A landscape with many valleys, sampled at points; each row gives a point and its height.
From any point a ball rolls to the lowest of the 2 points nearest to it. It stops when none of these is lower. Distance is the straight distance between rows; heights are no part of it.
k_922 height 380: [-22  -1 -21  36  -2 -20  -2   6  -2  -9  -6  21  49   3  49 -14  -1  27
 -54  -3]
k_310 height 660: [ -3  29   8 -25  10 -19  -4  44  18  26  18   9 -13 -33   3   7  -2 -10
  24 -10]
k_788 height 470: [ 35 -34   1  -7  -1  -5 -19 -16  -9  13 -38 -14  -6  18  -8  -9 -31   9
   8 -13]
k_488 height 553: [  2   5 -19  10 -29 -18   7 -21  -5  -2   7   1 -41 -18 -17 -17 -27  -8
  -9   7]
k_684 height 225: [ -9  -2  -4 -30  -4 -33   0  12  -7 -40  -7   7 -14  11  -6  13   3  12
  -4  10]
k_255 height 488: [-41 -27   9  -1  14 -18  14 -43   3 -19  24 -23  26  11  20  17  27  26
 -19  17]
k_796 height 613: [-14  17  24 -31 -11  14 -17  15   9  21   2  -4 -25 -53  -9  -5   4 -19
  23 -27]
k_787 height 852: [ 23  21  11 -13 -10  26  13  21  18  17  -9  28   3  -3  17  -9 -32   3
  10  -4]
k_885 height 516: [ -1  -4 -14  -2 -42   2  20   4 -17  -7  -5   5   5 -29   9  21 -15   0
 -21 -19]
k_807 height 467: [ 18 -19  32  -8  -1  13  -6  19  34 -18 -77 -12 -23  -5   3 -37   0   1
  20 -26]
k_766 height 457: [ -3   6  -3  13 -35  10  36  -6 -11 -10  23   4  42 -26  16  46   2 -16
 -27 -14]
k_140 height 79: [-19 -10   4  24  17  21 -23   8  -1  22  14 -22   7  -3  33  12  20  31
 -26   6]
k_182 height 529: [ 34 -29   9 -15  11 -17 -34 -13 -19  31  -8  -5  -1  -7 -13  -4  -1  22
  -8  -2]
k_322 height 445: [ -9  17 -17  -6 -19  52  -4  21   0  -5  32   3 -25   1 -12 -28   2  10
   7  -6]
k_696 height 272: [ 20  -9   5 -17 -27  11  -6  16 -10 -32 -31  -9 -28  10  11  -4 -35  17
 -13 -11]
k_456 height 640: [  4 -32 -12   9  -5 -43  -9 -21   3  14   9  -5  -7  21  -5 -17 -12 -11
  -9  30]
k_576 height 186: [-12  -7  16  51  15   7   4 -22   7  18  41 -21  16   4  11  11  43  30
 -30   3]
k_842 height 706: [-16  16 -17  14 -11 -15  32 -11 -26 -39   9 -10  18 -16 -19  55  17 -52
  -1 -13]
k_520 height 612: [ 22   5 -13  46 -36 -32  23  -5   0  16  23   9 -18 -22  -4 -23 -15  14
 -31   7]
k_629 height 718: [ -5 -34  12 -26  -1   6 -41  25  23  11  23 -18  -2  19 -15 -11  21 -20
   9  -8]
k_753 height 323: [ -8   5   2   4  29 -19  27 -16  32  -8  29  12  19  23  -4  14  50  -1
   0   4]
k_521 height 134: [17 16  2 16 32 12 -7  3 11 -7  2 17 -4 33 13  1 -5 31 -5 18]
k_84 height 626: [ 21  -1   3 -44 -25  22  12  31  -3 -28  20 -27   1  11 -22  29  -3   0
  12 -25]
k_451 height 355: [ -4  29  -2   7  16  41 -13   2  -9  12  36 -16  -8   0  13  -1  -4  16
  15   0]
k_418 height 447: [-23 -16   7  14   6 -23   7 -14  -5 -17   7   9  44  -2  32  12  22  37
 -43  18]
k_525 height 260: [ -5  21   2  11   6  31  12  -2  -2 -13  -5 -10 -29  15  15  17 -15  19
  11  15]
k_826 height 554: [ -4  -6  -6  12   5 -46  17 -38 -24  14  42 -29  35  -5 -15  12   9  32
  -1  36]
k_534 height 479: [  9   0 -24 -12 -20  -9 -13 -18   5 -20   4  24 -20 -21 -19 -36 -19  -9
 -18 -37]
k_154 height 310: [-43  -1 -18   2  22 -24  19 -16  19 -24   1  18  25  27  22   0  20  -7
  -5  10]
k_654 height 224: [  1 -24   9  30  -3  19 -15  21   6  19 -14 -18 -30   9  18  -4  20   6
 -14  14]
k_860 height 521: [-29  -8 -12  16   9 -28   6 -33 -16  -6  15 -56  13   9   6   2  12  33
  -2  23]
k_208 height 625: [ 16   7 -12  23 -10   6  -2 -10  -7  46  32  14  13 -24   0 -16  11   9
 -15 -10]
k_640 height 463: [  2  -2  19 -29   2  16 -27  37   5  17 -46 -16  16 -25 -21 -18   1 -34
  41 -26]
k_286 height 585: [ 29 -16   0 -32 -18 -16   3  -2 -23  10 -12   7  -3 -20 -23  20  20  12
  -6 -20]
k_823 height 576: [ -9   3  -2  19  16  -3 -21 -30  -8  27  62  28  21 -22   4  -1  22  23
 -31  12]
k_720 height 340: [-12  -3 -11  -7  -9 -22  26  -1 -35 -40 -31  22  14  15  11  26  -7  14
 -26  30]
k_127 height 387: [ 26 -39  13   0 -14  31 -20  11  13   0 -53 -21 -20  14  21 -22 -19  10
  -6 -24]
k_95 height 282: [ -9   2   2  43   9   8  16 -27 -14  16  12  -6  26  13  -2  23   3   4
  -8  54]
k_708 height 361: [  7   2  11 -16  26  19 -19  38   5   6 -45  -8  -1  15 -12 -37  14  -9
  44  -1]
k_821 height 437: [ -7  -9 -25  26  -9   0 -21   0   7  -6  20  26 -11  30 -13 -12  -1 -23
 -31  -2]
k_704 height 667: [  3   5  -4 -47   2   4 -16  39   8 -31  24 -16  -7  12 -36 -12  13   6
  32 -19]
k_632 height 59: [ 11 -33  34   5   5  32 -27  12  25  19 -30 -33 -42   4   3 -25   7   2
  24  20]
k_396 height 703: [ -8  35  20 -42  11   2   3  33  24   4   3  14  -8  -9  -3 -21  -5   0
  48  16]
k_373 height 685: [-29  15  -6  -3  15  -2   5 -18 -20 -23   8 -13  15   1  -2  45  -2 -77
  25 -11]
k_229 height 514: [  3   5   5 -18  -6  46 -22  25  23  -4  12 -10 -13   7 -28 -28 -18 -17
  17 -12]
k_755 height 306: [ -6  16 -25  20  -3  21   7 -14 -46 -18  14   5  32   5  -3  38 -22 -34
  -2   6]
k_128 height 777: [  5  22  29  -7  28 -19   7 -16  34   3 -18   0 -38   4   6  -8 -22   6
  25  23]
k_363 height 237: [-10 -17  27 -24  33   2 -34  22   8  15 -54 -25 -17   3   9 -14   7   7
  29  11]
k_499 height 88: [ -6 -13  10 -19  27 -19  10 -15  -3 -13 -25  -6   9  20  11  20   6  22
  13  27]
k_850 height 744: [ -6  18   6 -27  23 -40  14   6  26   7 -17  27 -21   1 -16 -29  -1 -10
  35  15]
k_973 height 631: [ 18 -15 -17   9 -18 -49  29  -4 -22   1 -18 -13  -5  -9 -31  22  21  -5
 -13 -16]
k_804 height 414: [  8  33  -7  16  13  -1   9   8 -25  -3 -20  26 -30 -36 -11 -12  30  27
 -16 -11]
k_691 height 193: [  0  13 -15  20  16  29  21 -13 -35  -7   2   4  45  39  -6  30  -7   2
   4  30]
k_883 height 353: [  2   9  -9  47  10  12  -4 -20   7   7  40   9   1  36 -12  -6  -3  -6
 -22  34]
k_358 height 600: [ -9  11  11   5  18  12  20  -7  -4  19 -38 -28 -10  -6  13  15   6 -34
  25 -24]
k_455 height 395: [-13   6 -13  31 -27  26  27 -26 -44   3  24   7  63 -10  20  40   2 -20
 -11  16]
k_211 height 518: [-18   5 -13   6  18 -11 -32 -11  -7  -7  31  27  13  -7  -2  -3   7 -10
 -13  12]
k_110 height 391: [  9   5 -21 -21 -19   4  -7  -7   9 -35  -2  23  -5  11  10 -28 -46  13
 -14 -19]
k_810 height 645: [-29   0   1  -3  24 -10 -13 -14  -8  14  -5 -38   0   1   6  31  -7 -42
  30  -7]
k_916 height 659: [ 14   8 -14  32 -16 -24   7  16   2  40   7  -8 -17 -23   8 -15  -4  10
  -8 -24]
k_662 height 670: [ 13  21 -30  25 -10 -35  24  -2 -36 -19   5 -20   9  -9 -24  31  -5 -18
 -16 -22]
k_764 height 288: [ 16  19  -1  22 -17  17   5  39 -15   5 -33  23 -31 -21   1 -15  -5   8
  -1  -9]
k_627 height 543: [ -5  -2   8 -11  -5  15  -2  -3  -8  21 -45 -23 -24 -19 -12 -23 -11 -27
  30 -16]
k_67 height 528: [ 28  -7  23   4  17  17   6  -1  23  -5 -61  15 -10   7  10 -13  26  12
  -3 -33]
k_972 height 115: [ 23  18  -5  -5 -23  21  14  27   0 -21 -39  -5 -29  -6 -13 -14 -28 -11
  12 -23]
k_214 height 217: [-27  -2 -14   4  25 -13  18 -26  -6   1 -18   7  36  25  33 -16  10  21
  11  29]
k_676 height 683: [ -1 -29 -14 -14 -13  -9 -28   5  14  24  31  -3  -1  25 -11 -21 -15 -22
  12  13]
k_723 height 567: [-13   2  27 -27 -11  28 -26  20  43  10  24  -8 -10 -23 -13 -10 -17 -39
  26 -34]
k_809 height 258: [-13   2  19  31  40  -4  16 -13  16 -21  27   2   0  14  -8  23  50  31
 -25   0]
k_344 height 708: [  3 -25 -13 -35 -11  13 -18  43  15  12  21 -10  -3   1 -25 -33  42   4
  25 -20]
k_213 height 800: [  0  18  16  -1   4   7  38 -52  34  -5  -1   8 -28   6   1   0 -18  -4
  12  16]
k_135 height 281: [  1  12  -8  28  17 -22  -4   4   4 -10 -13  24   7   8  36 -17 -17  43
 -31  -1]
k_997 height 822: [ -2  29   7   1   1  14  33 -27  14  -4  -3  26   6  -4  27   8 -21  -4
  -7  -5]
k_892 height 908: [ 23 -20  20 -33  -6   2 -28  -3   1 -15   4  45  13   3 -19  34 -25 -34
  -4  22]
k_537 height 880: [ 32  -4  22 -42 -16  11  -7   9  12  15   0  50  19  -7   3   0 -24 -18
  -3   0]
k_108 height 595: [ -1 -27 -14 -12 -11 -46 -10 -29 -16  18  31   9  15 -15  -9   9   3   8
  -3  24]
k_901 height 577: [  4  -2 -12 -16 -39  12  -5  38 -10  -1  19  -6   0  -7  -4  11  -5 -17
  -3 -17]

Where does a ball stop that starts at each point below?
k_997 => k_521
k_916 => k_972
k_629 => k_521
k_796 => k_521
k_373 => k_632
k_344 => k_691
k_208 => k_691

Call two points neighbours if one is among the 2 nearest of the other. Go from one point of each pair to the other, from neighbour to neighbour, staying as low as possible. Name the highest point that can't be avoided.
k_499 and k_140 => k_753
k_632 and k_127 => k_842
k_972 and k_691 => k_916
k_632 and k_140 => k_654
k_521 and k_691 => k_629
